Points, in no order, along strands that fork, close into loops and pass close to each other.
In the rows, 128 means zero.
Points whose rows are less than 97 apart are linked; no others are. Some points are linked to none.
q_847: [162  84  98 146 154 117 159 124 156 143 123 180 170  92 127 151 162 102
 147  99]
q_236: [156 144 103 126  98 101  94 135 132 164 189 137  96 133  97  98 162 118
 171 101]
q_598: [102 120  83 154 145 102 174 144 144 130 117 128 109  78 131 184 155  96
  93 122]
q_403: [142 128 132 109 125  88 205  79 117 139 171  83  91 178 108 102 154 165
 138 118]
q_641: [ 98 129 139 150 169 145 183 131 158  99 174 160 174  75 107 111 127 116
 101 138]
q_545: [124 160 102 146 151  83 106 155 148  88 152 123 125  71  81 100  93  96
 101 116]
q_117: [127 115 114 131  76  69  85 182 162 152 139 146  77 118 104 128 149 130
 120 103]
q_445: [103 139  98 167 125 112 115 181 124 143  99 191 154  95 145 163 103 133
  98 163]
q_278: [134 137  98 158 116  59 156 137 133 121 172 118  84 134 102 112  51 166
  90 107]
q_577: [160  89 161 116 151 178 157  80 125 107  93  78 104 169 168 106 123  48
 170 107]
q_310: [108 133 155  83 108 172  45 125 158  58 103  97  99 129 128 131  95 112
 151 148]
q_165: [ 83 141  89 197  91 117 114 148 151  85 131 168 145  84  91 163 152 127
  70 148]
q_932: [158  86 132 124  98 105  70 160 128 146  90 126 126 146 127 119  76 154
 146  68]
q_284: [190 121 149 125 128 108 112 112  89 171  99 128 157 157 160 160 125 132
 195  90]
q_36: [164  66 117 143 127 125  96 139 128 134  88 133 129 168 140 101  68 122
 113  75]
q_726: [132 116 186 110  86 188 132 121 134 149  99 167 191 148 147 125 133 127
 202 134]
q_151: [103 142 109 136 121 119 144 149 153 143 163 218 160 108  87  73 102 139
 114 151]
q_617: [100 176 126 134 172 102 180 162 103  73 150  87 124  82 127  83  66 131
  76 123]
q_973: [115 113  79  97 115 176  88 101 142  75  79  87 129 120 109 140 126  84
 144 125]
q_308: [126 184  92 146 111 117  86 137 101 136 170 135 104 128  93  91 153 103
 137 130]
q_334: [139 130 136 135  76  91 140  98 103 186 139 111  84 179 130 127 192 141
 144  91]
q_774: [149 138 124 145 123  79 185 104 117 154 197 133  94 162 107  87 134 150
 132 112]
q_465: [ 84 148 135  96 177 160 139 109 142  93 145  85 127  83 130 159 175 138
 101 145]
q_314: [ 98  86 121  98 120 103 130 143 176 155 141 100  91 105 110 147 177 136
 111  97]
q_470: [122  93 115  91 100 137 131 114 114 163  89  93 107 159 123 127 173 100
 149  87]
q_119: [ 94 168  94 119 148 112 116 150 113  85 136  76  98 103 104  97 149  83
 101 117]
q_566: [ 96 125 170  98 140 138 135 158 141 169 151 138 123 121 139  98 172 114
 135 147]
q_943: [ 99 106 163  45 158 148 146 115 140 136 106  64  96 134 154 138 118 120
 138 151]
q_659: [105  82 113  93 150  99 133 128 153 115 100  85  97 130 123 126  76 145
  72  97]
q_241: [134 104 119 164 190 135 190 106 144  74 131 115 157  87 116 106  63  98
  95 110]
q_852: [ 96 161 114 115 165 123 160 107 133 108 151  90 119  68 117 203 156 160
  95 132]
q_475: [121 175  97 127 172 109 172 121 114  83 155  96 140  27  98 124  81 106
 111 105]
q_894: [126 104 135 170 114  83 120 193 131 149 112 155 101 133 166 167 130 125
 100 114]
q_425: [109 144  67 118 135 132 114  91 171  93 158 114 125  62  65 124 163  97
 144 112]
q_145: [128 140  93 162 123  85 138 136 157 119 170 139 111  76  93 135 138 108
 102 108]
q_962: [154 117 138 151 143 148 118 137  87 141  80 143 157 152 169 171 137 124
 132 124]
q_949: [ 79 164  86  95 133 140 123 107 118 104 117 106 113  88  97 114  86 122
 108 155]
q_714: [ 99 132 128 152 138 131 137 149 171 110 149 185 166  84  80  71 129 115
  85 155]
q_677: [101 130  78 122 120 157  69 125 129  94  77 112 141 102 125 165 147 119
 122 133]
q_671: [153  82 141 148 108 145 122 162 122 158  93 168 170 154 144  84 148  97
 159  97]
q_270: [167 133 135 154 121 102  98 136 117 152 141 136 126 151 149 163 160 165
 138 112]
q_984: [ 92 170 110 146 110 138 107 115 111 131 159 151 127 139 105 103 111 168
 107 159]
q_925: [ 94 130  97 116 149 128 164 134 104 141  84 148 132 122 129  88  67  93
 122 166]
q_964: [151 157 139 167 124 122 121 107  97 152 135 140 143 154 151 205 156 181
 128 146]
q_80: [117 110  73 111 137 106 133 109 146 103  98 123 127 102  94 132  77 134
  93  99]
q_777: [126 128 101 117 138 166 133  81 131 126 123 178 182 112 101 157  95 160
 144 153]
q_745: [139 154  95 162 133  85 122 142  90 118 117  96  85 155 151 162 111 154
  94 126]
q_683: [ 88 171 111  94 150  92 128 150 137 116 166 104  97  75 113 148 109 140
 113 144]
q_35: [144 143 184  94 104 165  80 101 131 125 172 113 126 174 127 112 123 197
 153 144]
q_553: [ 94 122 129 145 101 103 134 191 118 162 107 195 130 126 144 120 119 137
  73 167]
q_974: [154 160 128 178 163  98 160 140 119 104 205 143 115 126 128 125  98 162
 102 135]
q_379: [161 127 155 117 120 147 119 142 108 148 115 121  97 182 165  77  75 102
 180 133]
q_106: [162 156 121 131 127  80 178  65  72 135 129  57 102 174 152 144 190 146
 135 134]
q_92: [123 165 118 169 120 110 170 138 108 145 180 181 142 130  96  67 120 123
 123 151]
q_548: [137  60 146 113 155  97 155 148 137 163  84 120 121 141 166 137 110 144
 106 100]
q_462: [111 119 108 151  93 112 161 151 132 157 110 124 105 117 141 194 172 129
  93 116]
q_667: [158 167  87 146 149  80 107 126 144  89 187 109 113  82  75 126  72 151
 112 108]
q_531: [161 102 201 123 106 152 140  99 130 174 112 109 157 180 152  94 186 114
 193  99]
q_161: [111 149 112 162  87  65 164 196 166 163 181 151  82  83 110 156 132 105
 108 143]
q_439: [147 161 113 135 116 206 105  83  92 111 118 140 135 162 127 141 108 124
 185 153]
q_744: [102 121 159 133 110 127 180  80 138 168 131 135 142 147 126 150 182 160
 102 154]
q_805: [117 106 198  75 127 148 135 133 129 175  95 113 157 137 167 147 165 106
 167 144]
q_653: [145 116 116 190 167 137 162 134 134 121 147 183 165 111 135 155 139 132
  92 129]
q_611: [ 99 110 184  96 118 145 117 165 149 155 125 141 145 109 147 145 190 124
 147 118]
q_681: [111 127 176 160  88 125 160 116 141 179 124 158 129 143 146 189 181 191
 108 150]
q_296: [116 137 161 140 143 161 188 102 116  68 165  59 114 167 131  75 164 135
  88 122]
q_108: [117 104 176 118 104  79 137 146 137 170 132  81  81 174 149 131 204 142
 106 104]
q_956: [132 182  98 152 139 102 210 104  87  74 166  75 114  47 120 138  90 132
 106  89]
q_779: [165 130 119 128 114 135  56 109 104 109 143  94 100 184 118 119 110 167
 136  97]
q_124: [117 134  95 101 123  96 107 145 152 137 132 191 154  82  91  95 107 124
 124 165]
q_772: [102 118 174  96 179 133 142 134 148 105 141  80 119 114 138 135 147 147
  88 147]
q_642: [ 91 105 114 115 105 118 149 144 132 172  87 181 147 116 140 130 112 162
 107 152]
q_276: [ 92 157 148 116 117 139 151 148  92 176 160 156 123 137 122  84 185  97
 139 158]
q_952: [108 112 103 122  78 133  62 116 167 104 129 146 151 125  74 108 159 151
 127 112]
q_189: [132 112 138 160 163  89 221 104 142 138 141 113 124 132 134 149 135 152
  95 118]
q_605: [123 179 107 100 185 107 138 136 112  85 171  67 116  61 116 146 110 112
 129 127]
q_696: [124 141 140 126 133 143 208  52  93 179 114 130 138 164 138 106 159 112
 144 162]
q_586: [172  85 174 180  84  93 115 176 156 157 151 126  93 156 139 166 162 158
 123  72]
q_983: [132 114  78 202 105 120 114 127 164  98 126 167 134 112  90 154 148 129
  90 105]
q_743: [144 158 169  93 123 139  99 125 104 141 172 123 115 177 143  83 116 163
 167 168]
q_717: [124 118 113 153 111 102  90 187 100 132  96 110  86 146 161 156 119 136
  89 110]
q_424: [133 149 166  93 125 111  72 179 125 140 153 176 146 110 144 140  90 177
 167 147]
q_760: [150 155 100 120 160 122 111  92 143  76 183  77 111 109  90 113  87 135
 134 109]
q_405: [171 141 148 133 119 148 126  69  55 138 105  87 117 197 171 140 140 133
 167 130]
q_571: [139  95 118 161 192 142 155 137 143 105 123 144 151 113 136 135  93 128
  96 115]
q_182: [118  79  95 107 124 128 145 114 161 146 117 145 139  96 112 138 160 107
 140 121]
q_950: [104 142  94 100 145 173  93  91 164  66 146  80 139  77  83 143 148 101
 125 133]
q_765: [162  85 152 142  87  80 100 171 139 145 115 111 107 158 134 151 116 171
 141  57]
q_432: [ 98 160 155  92 110 204 101 116 125 106 131 128 123 122 138 127 144 116
 169 185]
q_904: [121 150 141 132 128 152  99 121 106 138 133 158 149 151 152 139 116 166
 118 161]
q_203: [119 126 162  90  88 128  82 142 125 170  91  85 145 140 138 165 113 192
 160 100]
q_997: [128 138 139 133 155 100 141 162  93 168 102 150 127 134 177 140 118 140
 111 159]
q_928: [157 122 141  87 125  80  82 184 119 187 131 128  96 116 151 130 126 135
 168 102]
q_590: [ 96 159 139 109 129 182  83 100 135  68 113 108 107 131 131 127  70 101
 141 179]
q_581: [142 112 100  68 113 132 109  96 128 149 129 112  97 139 108  94 104  94
 187 116]
q_582: [121 116 193 161  71 136 122 147 104 178  82 119 189 159 150 163 161 163
 152  82]
q_194: [149 105 129 120  82 112 140  93 123 178 108 116 129 154 123 150 176 138
 154  63]
q_401: [115  98 132 151 119 100 104 176 165 127 117 159 117 100 123 155 129 142
  80 113]
q_351: [111 138 140  94 172 160 151  89 119 115 122 110 137 135 139 144  82 126
 143 169]
q_47: [129 145 135 103 141  95 116 195  99 186 136 157 121 116 161 125 124 127
 142 146]
q_901: [134 105 113 154  58  76 139 180 180 156 154 158  80 111  97 140 129 114
  95 127]
q_678: [146 141 132 137 175 111 192  82 115 148 149 131 131 122 149 148 136 143
 132 132]
q_851: [ 97 117 154 162 151 158 150 133  89 124  86 103 139 164 163 159 155 129
  70 146]
q_988: [169 148 118 165 163 106 137 109  74  98 122  83 104 180 160 137 108 164
 110 123]
q_723: [151  98 121 104 169 137 155  72 135 118 118  77 106 132 126 124  81 120
 138 104]
q_822: [129 132 106 170 134  84 187 136 131 153 153 181 128 122 128 146  86 158
 106 147]
q_787: [117 187 119 167  96  74 188 159 151 160 201 164 105  80 107 147 105 133
 109 163]
q_192: [106 115  85 101 142 155 173 124 143 156  92 150 157  81 119 138 159  77
 154 137]
q_604: [133 175 135 129 180 171 139 105  86 112 122 124 147 130 167 161  88 131
 142 187]
q_222: [160  95 124  84 137 136 153  88 134 167 112 138 149 133 140 147 103 133
 175 112]
q_700: [154  99 175 107 128 175 121 111 140 134  78 161 144 158 156 114  53 112
 190 149]
q_510: [112 174 162 145 167 183 174 101  85  90 112 102 121 162 172 130 101 127
 113 193]
q_583: [113 145  94 140 109 143  85 158 108 121  99 150 150 110 135 142 155 101
 127 150]
q_211: [117  53 144 115 131 155 137 149 169 115  79 134 152 135 139  80 110  87
 114 130]
q_488: [102 118 114  77 115 160 145 108 111 145 118  90  92 165 127  91 159  65
 150 122]
q_911: [160 100 168  94 174 145 137 125 129 118 125  65  86 160 170 114 143  69
 170 125]
q_533: [130 128 131 102  75 158  63 142 129 114  76 146 178 138 131 119  84 134
 186 126]
q_936: [128 126 133 134  72 185  64 117 134 111 122 132 139 176 108  98 140 135
 149 103]
q_776: [107 166  89 137 110 126  93 153  77 115 130 119  92 156 108  72  84 107
 101 142]
q_563: [163 126 147  87 183 114 122 132 128 113 157  97  92 133 149  95  77  96
 162 137]
q_49: [109 114 154 100 105 186 146 101 122 167 106 153 159 150 143 113 133 119
 159 166]
q_170: [ 87 116 138 136 115 157  92 143 156  95 138 139 132 126  96  83 164 103
  82 132]
q_456: [123 116  80 153  66  92  78 178 158 116  79 191 163 103 113 147 134 133
 110 123]
q_902: [117  65 133  91 149 124 150 140 153 145 106 115 117 135 135  97 104  99
 123 112]
q_212: [143 123 129  85  88 157  91 132 115 140 110 121  99 159 142  75  90  81
 206 133]
q_370: [105 163 141  90 100 167 134  92  97 133 122 113 102 187 136  92  84 141
 138 185]
q_489: [120 126 170 137 146 119 207  98 108 164 130 114 124 185 161  85 167 124
 114 155]
q_705: [133 115 159 145 124 163  98  93 132 105 141  90 137 160 131 156 174 164
 108 100]
q_421: [147  82 195  90 182 115 144 148 139 150 124  83 112 137 176 108 155 103
 134 126]
q_773: [129 116 180 155 152 101 216 102 117 137 168  86 111 182 139  68 199 134
  95 135]
q_578: [119 125  98 164  59 121 115 164 133 148  87 161 126 113 127 198 175 142
 123 115]
q_388: [128 137 195  51 118 146  59 163 157 139 148 109 133 114 136 111 140 125
 196 135]
q_480: [108 170  60 104  70 117  89 112 129 126 116 162 138 123  55  81 100 112
 131 148]
q_158: [179 132 156 155 121  95 137 108  73 201  89 133 157 159 178 174 145 151
 157 124]
q_976: [ 95 162 110 137 144  81 168 149 123 106 156 109 110  69 118 140  80 146
  76 130]
q_57: [159 103 142 123 119 138  83 157 125 121 104 139 120 169 147  69  80 109
 130 117]
q_607: [141 147 130 165 117 147  79 124 139 115 167 186 166 115 108 171 164 176
 129 139]
q_628: [148 117  98  78 110  96 101 140 123 164 134 127 110 127 115 124 111 141
 176  97]
q_775: [ 80 107 158  92  93 125 148 146 159 177 119 173 137 112 117 148 146 174
 109 159]
q_112: [121 139  58 133 108  89 143 125 159 111 157 121 108  53  61 160 165  95
 131  99]
q_11: [126 115 216  73 131 153  82 179 156 146 135 124 159 102 146 144 158 158
 167 123]
q_569: [145 160  76 195 166 129 148 107  96  86 137 109 132 115 103 132  89 122
  82 113]
q_332: [118 168 135 153 139 196  89 127 103  95 141 147 141 152 129 120 136 134
 122 173]
q_209: [114 143 147 101  91  96 118 116 105 180  98 104 116 146 156 199 149 197
 123 138]
q_854: [150 163 116 139 144 112 194  48  70 169 136 103 130 164 144 136 183 130
 147 157]
q_612: [167  89 130 123 160 138 110 163 112 127  67 136 141 127 171 160 119  94
 147 100]
q_391: [108 144 135 121  85 195  53 120 111  94  76 121  97 171 141 109  93  88
 163 146]
q_650: [124 145 122 127 153  90 146 154 111  85 131  93 108 116 113  52  46 108
  66 132]
q_540: [163 114  63 149 120 141  97 122 150  88 106 173 180  91 106 123 149  85
 150 134]
q_516: [143 117 109 125 189 131 187  84 124  97 146  93 142  99 113 118 101 113
 121 109]
q_729: [162  96 150 175 119  85 166 132 142 167 135 176 121 151 144 155  96 168
 104 119]
q_485: [156 130 134 149 151  61 208  82  94 189 118 130 137 140 168 150 147 139
 131 149]
q_416: [139 138 129 191 142 116 156 117 129 144 153 165 138 129 139 188 158 162
 104 137]
q_633: [100 129 124 109 122 111 167 115 140 128 164 111 104 130 101  84 121 152
  85 112]
q_431: [143 116 137 131 139  55 186 137 141 152 161  92  79 123 142 155 167 120
 115 110]
q_12: [134 105 148 152 122 163 145  94 118 142 110  98 134 156 133 135 220 110
 117 108]
q_130: [ 66 152 103  82 134 159 189 119 119 147 113 147 155  88 118 111 139 102
 139 169]
q_102: [115 155 126 142 175 102  89 174 127  89 125 119 124  83 113 101  69 103
  87 152]
q_156: [135 124 122 120 139 121  91 146 137 115 143 110 113 132 124 119 136 116
 130 116]
q_989: [164  81 160 138 152 112 155 107 113 148  76  99 125 167 179 168 124 151
 104  95]
q_14: [145 104 107 127 119 135 102 100 171 116 143 141 154  90  99 202 155 172
 148  95]
q_876: [128 126 132 110  78 159  66 137 118 120  87 119 168 147 118 163 126 169
 167  99]
q_872: [100 129 124  85 103 138 125 129 113 156 159 111  93 162 111  49 144 102
 137 126]
q_450: [165 103 134 181 126 120 139 130 154 149 136 151 144 111 131 208 193 143
 130 110]
q_322: [157 140 114 150  99 173  70  96  89 110 113 119 127 184 126 117 117 126
 150 121]
q_175: [150 131  53 177 155 113 153  95 107 101 129  93 113 121 117 147 120 115
 108  78]
q_104: [113 109 142 161 135 130  75 194 147 108 114 158 141 119 138 109 125 115
  76 130]
q_373: [118 158 153 138 144 170 148 104 127  51 174  69 104 142 103  63 125 104
  91 125]
q_95: [130 122 148  79 124 108 113 116 111 162 109  88 109 153 154 154 121 174
 139 118]
q_94: [130 124 109 167 174 131 181 129  93 112 129  86 110 119 150 152 182  68
 106 103]
q_120: [143 150 100 170 159  83 218 114 118  97 140  93 106  90 122 169  90 151
  95 100]
q_591: [ 95 134 181 106 153 116 198  94 139 165 159 111 141 129 150 139 155 169
  98 171]
q_948: [161 137  67 163 124 134  89 125 123 123 111 188 172 102 116 153 125 126
 158 119]
q_867: [149 102 137 163 178 118 160 113 111 139  79 124 143 137 177 190 144 120
 104 116]
q_573: [116 169 141 132 151 189 145 105 123 106 141 170 152 116 123 118  77 109
 169 191]
q_687: [ 90 164 129  99 131 131 134 110 139 142 192 132 114 111  99 117 172 147
 121 148]
q_77: [131 114  95 127  81 114  49 161 157  79  66 165 162 104 105 101 135 106
 114 125]
q_338: [105 164  75  94 103 156  80  93 116 106 113 131 124 116  92 108  93 109
 143 153]
q_291: [159  98 177 125 115  94 140 139 166 158 157 112  94 165 145 142 170 156
 112  82]
q_38: [142 150 146 175 154 133 138 148 115 115 182 171 127 156 127  56 128 115
 109 153]
q_750: [141 116 141 109 158 150  69 117 179  70 140 145 150  92 108 102  91 104
 145 147]
q_905: [116 124 183  99 143 176  48 156 133  89 122  97 112 135 157 125 110 133
 132 151]
q_686: [135  98 165 112 179  85 149 146 139 136 142  70  89 119 165 146 191 114
 108 112]
q_899: [138 144 143 102 136  96  59 180 122 125 140 134 127 131 147 118  64 154
 119 138]
q_831: [129 103  78 166  66 120 105 146 121 124  79 177 162 134 122 153 154 119
 124 104]
q_666: [160 135 136 134 128  78 147 143 118 166 192 137  89 142 125 115 166 147
 156 115]
q_27: [134 137 180 147  91  83 150  94 116 193 103 113 118 140 172 221 175 186
 109 148]
q_290: [131 162  99 182 156 141 115 127 114  84 138 158 156 101 114 142  90 133
 103 142]
q_722: [125 173 140 140 110 171  63 140 101 109 152 154 123 156 110  60 118 116
 132 165]
q_674: [169 107 151 116 129 163 134  68 127 157 108 152 151 165 133 123  82 134
 187 134]
q_185: [158 117  84 165 142  63 195 124 114 122 144 100  93 144 124 136  76 147
  99  97]
q_810: [ 73 154 116  90 139 152 160 116 134 112 129 139 155  81 100  95  79 108
 111 176]
q_358: [140 118 107 128  74 138  39 126 137 103 114 138 134 146  82  82 122 119
 138 106]
q_735: [114 150 128 144 172 103 117 171 132 112 155 165 130 106 124  72  73 121
 103 163]
q_910: [112 114 119 113 156 101 121 143 163  91 144  90  99 130 111  78  57 132
  74 113]
q_6: [139 117 121 145 146  47 207 157 157 126 184 103  83 102 125 122 115 122
  93 102]
q_349: [157  90 133  97 144 161 116  70 124 107 117  74 116 177 140 125  80 156
 121 105]
q_880: [ 94 149  92 110 109 137  93 115 124 113 119  83  98 122 112 178 149 174
  90 124]
q_167: [122 109 129  87 105 116  31 182 165 105  91 134 158  91 120 117 140 116
 134 111]
q_340: [123  64 143 144 145 119 170 109 181 137 138 158 136 120 113 129 129 147
  98 105]
q_21: [142  89 105 130 106 165 112 129 129 123  69 187 210 131 132 152 112 143
 166 118]
q_33: [125  69 140 103 115 177 108 142 174  94  86 127 121 132 123  78 134  53
 144 123]
q_830: [148 136  66 150 116 133 115 102 119 133 123 173 151 127 102 149  84 167
 131 118]
q_279: [129  93  81  85  84 102  94 140 155 144  89 128 145  87 110 184 127 146
 159  81]
q_559: [137 142 103 141 110  36 161 173 150 127 199 103  66 107  90 114 106 105
  98  95]
q_501: [111 169 124 131 138 150 131 124 128  82 190  90 110 109  80  42 133  82
 115 119]
q_415: [122 157 127 125 130 160 108 104 134 128 174 140 134 110 107 139 213 138
 148 129]
q_603: [ 92 186 117 114 138 146 181 134  95 164 160 148 132 113 119 109 153 106
 148 184]
q_233: [112 129  89 137 178 126 146 126 128 102 116  97 121  88 133 183 141 128
  88 109]
q_754: [150 122  85 145 160 151 108 129 148  69 101 154 161 104 128 120 106  72
 143 146]
q_502: [122 129 142  83 107 158  25 155 149  84  95  90 140 106 127 129 128 107
 158 112]
q_140: [124 101 131 162 141 126 156 133 109 131  96  88 124 132 155 159 218 101
  98  92]
q_54: [119 106  88 116  93 139 127 107 144 127  93 207 195 110 110 143 116 150
 142 155]
q_945: [106 152 153 146 161  99 169 179 116 155 146 166 127 112 160 153 158 139
  94 170]
q_476: [139 116 152  94 103 129  80 157 161 139 125 176 180 110 122 140 121 179
 167 120]
q_410: [172  88 142 156 123  63 145 188 130 186  96 163 120 133 159 160 136 121
 129  87]
q_858: [126  91 182 136 144 199 149 115 131  99  90 102 120 156 165 123 142  65
 144 128]
q_551: [134 121 132  65 109 156 103 111 151 154 132 149 164  98 110 142 162 136
 196 131]
q_544: [137 108 217  96 120 160 148 128 114 167 117 108 139 182 171  93 169 105
 152 136]
q_652: [134  96  95 152 104 134  92 100 180  94 131 152 147 115  86 157 146 172
 108 106]
q_680: [126 118  47 135 140 102 173  90 128 120 112 101 125  97  95 122  93  95
 113  88]
q_141: [109 110 143  97  95 174  64 147 143  94  74 106 110 155 142  84 109  67
 150 116]
q_417: [168 155  97 174 105  51 127 151 154 128 190 139  76 124 102 135  90 135
 105 113]
q_523: [ 86 171  94 155  77 115 133 109 151  90 162 121 119  81  40  82 122 125
  71 105]
q_433: [108  80 132 149 155 127 224  93 157 127 125 129 147 114 125 125 135 140
  69 118]
q_546: [104 114 151 149 163 170 119 147 146  90 135 141 156 116 118  86 161  88
 110 155]
q_657: [118 114 175 104 124 202 129  68 127 106  87  85 132 167 153 170 137 130
 154 146]
q_221: [112 145  91 145 156 150 146 132 105  94 124  85 112 122 132 115 150  71
 125 117]
q_534: [ 89 144  69 128  87 115  95 143 126 141 102 152 128 111  92 101 147 100
 119 141]
q_86: [167 104 107 160 142 134 117 133 124 139 136 187 150 139 114  74  97 108
 150 123]
q_579: [113 149 158  67 113 171  55 134 155 111 135 136 131 120 135 126 121 110
 205 162]
q_304: [113 117 142 137 116 182 116 100 140 100 136 108 109 154 116 109 159 125
  91 119]
q_319: [108 194  99 134 137 105 124 167  79 105 148  84  87 136 129 100 118 115
  89 136]
q_354: [120 135 104 129 147  86 185 127  86 182  98 155 130 129 157 165 137 120
 130 145]
q_70: [124 173 104 132 178 145 138 112 114  87 145 134 160  73 112 137  60 138
 123 160]
q_487: [132 104 116  76  97 122  92 140 185 117 116 173 187  73 110 139 146 140
 176 127]
q_500: [ 93 133  82 127 124 134 148 151 112 137  75 165 153  92 138 156 173  93
 136 154]
q_25: [139 130 127 159 120 129 138  94 116 130 154 107 114 151 121 168 206 145
 115 100]
q_870: [172 113  98 147 168 108 155 123  96 158 122 175 149 139 146 117  90 114
 151 118]
q_484: [168 137 197 131 112 123  83 162  77 144 105  93 132 204 174 134 114 184
 148 110]
q_449: [127 113 161 139 154 120  60 197 121 121 114 154 150 128 152 123  97 136
 131 140]
q_323: [112 178 119 140 116 156 101 122 108 103 171 117 114 147  86  54 139  87
 127 154]
q_325: [175 126 154 127 124  95  79 144 101 126 145  83 102 182 153 129 112 193
 144  95]
q_719: [119 108  74 108  69  89  66 160 153 123  85 132 121 100 104 137 141 125
 140  84]
q_269: [195 110 148 184 111 107 114 134 125 165 128 137 149 132 145 190 180 139
 157  72]
q_39: [146 117 142 133 145 135 141 111 112 121 115 100 109 194 143 114 104 158
 107 114]
q_980: [158 116 167 118  87 174  88 137 144 116  87 151 157 145 146 114  60 107
 226 122]
q_627: [112 137 141 117 191 167 176 102 129 126 169 146 163  93 126 119 142 106
 134 161]
q_788: [149 163 132 176 139 116 144 140  94 114 194 136 112 181 133  91 124 161
 105 143]
q_841: [120 151 118 123 103 166  76 140  91  96 107 111  88 174 134  82  65 114
 122 152]
q_764: [137 137 151 144 128 129 182  85 121 113 180  90 109 175 109  96 183 150
 106 116]
q_682: [119 142 111 104 151 168  89  87 141  73 140  69 117 126 105 135 113 138
 129 127]
q_90: [ 88 150 136 131 160 109 159 178 128 140 145 145 135  90 138 107 116 114
  88 161]
q_128: [ 96 182 138 114  89 187  71 118 135  71  98 140  95 136 131 114  94  79
 187 186]
q_100: [154  71 143 151 123  94 146 157 145 182  93 199 156 121 138 149 116 153
 115 110]
q_50: [141 166 127 164 109  53 234 141 141 151 185 164 110  96 127 135  77 161
 102 142]
q_16: [164  76 139 156 128 139 135 134 139 143 152 177 146 160 127  69 145 105
 124  97]
q_73: [122 113 127  91 121 188 111  94 134 117  94 105 132 137 132 155 126 117
 167 126]
q_856: [150 143 147 117  91 126 127  86  76 162 135  84 110 203 152 116 184 146
 157 115]
q_329: [121 136 154  99 134 118 114 149 127 149 179 124 102 162 129  60 120 142
 124 146]
q_493: [123 131 193 143 158 202 144  75 113  91 108 104 132 168 171 156 123 127
 123 167]
q_252: [190  95 143 132 125 134 115 157 116 152  98 140 148 141 156 130 121  94
 189  84]
q_585: [127  83 156 116 120 187 119 124 143 116  76  99 153 144 146 141 162 107
 136 105]
q_30: [143  88 117 125 111 141 146 123 142 155  85 180 197 111 137 165 158 128
 169 100]
q_703: [115  92 156  68 163 143 134 147 152 143  97 140 145 103 149 126 108 110
 139 144]
q_782: [ 83 149 159  86 131 133 170 104 113 174 135 147 131 125 132 132 121 172
 119 187]
q_795: [132  99 106 110 126 115 100 134 164 116  97 113 131  92 129 200 148 143
 130  88]
q_197: [ 89 204 138  89 127 141 142 127 102 143 188 113 110 107 115  90 145 139
 133 181]
q_663: [156 131 137 197 151  82 183 156 150 127 186 172 133 105 117 121 100 129
  93 122]
q_518: [149  98  97 120 138 106 183  79 107 176 101 118 129 153 137 130 116 125
 143 108]
q_494: [161 120 151 144 175 165 146 101 134 107 168 170 169 118 120 108 127 125
 158 148]
q_205: [ 76 152 105 144  97 121 108 160 142 115 109 192 142  85 116 166 134 158
  77 172]
q_954: [ 80 140 156  85 123 205 150 106 116 133  85 136 134 131 152 124 142  98
 166 191]
q_187: [114 103 174  71 182 129 136 126 167 135 124  93 133 105 163 156 129 150
 131 133]
q_9: [115 174 107 139 132 152  82 129 115 122 174 168 152  92 113 157 177 141
 142 161]
q_616: [143 166 134 146 132 185 121  79  76 110 109  96 115 195 165 142 117  98
 174 159]
q_201: [137 117  99 133  89  85  52 153 154 128 123 140 104 121  81 109 113 135
 120  97]

How many points has the smallest loop of links through each point below? Write - if it is on no loop.
q_902 -> 22
q_774 -> 10
q_810 -> 9
q_416 -> 5

A fork is a point with three links, a tip a point with one. Leave the first point through the second and follow the links. Name the first fork or tip that comes.
q_956 / q_475 -> q_70
q_683 / q_605 -> q_73
q_304 / q_705 -> q_391
q_616 / q_405 -> q_35
q_743 / q_329 -> q_322
q_700 / q_980 -> q_782
q_754 / q_540 -> q_192
q_591 / q_744 -> q_518
q_745 / q_988 -> q_416
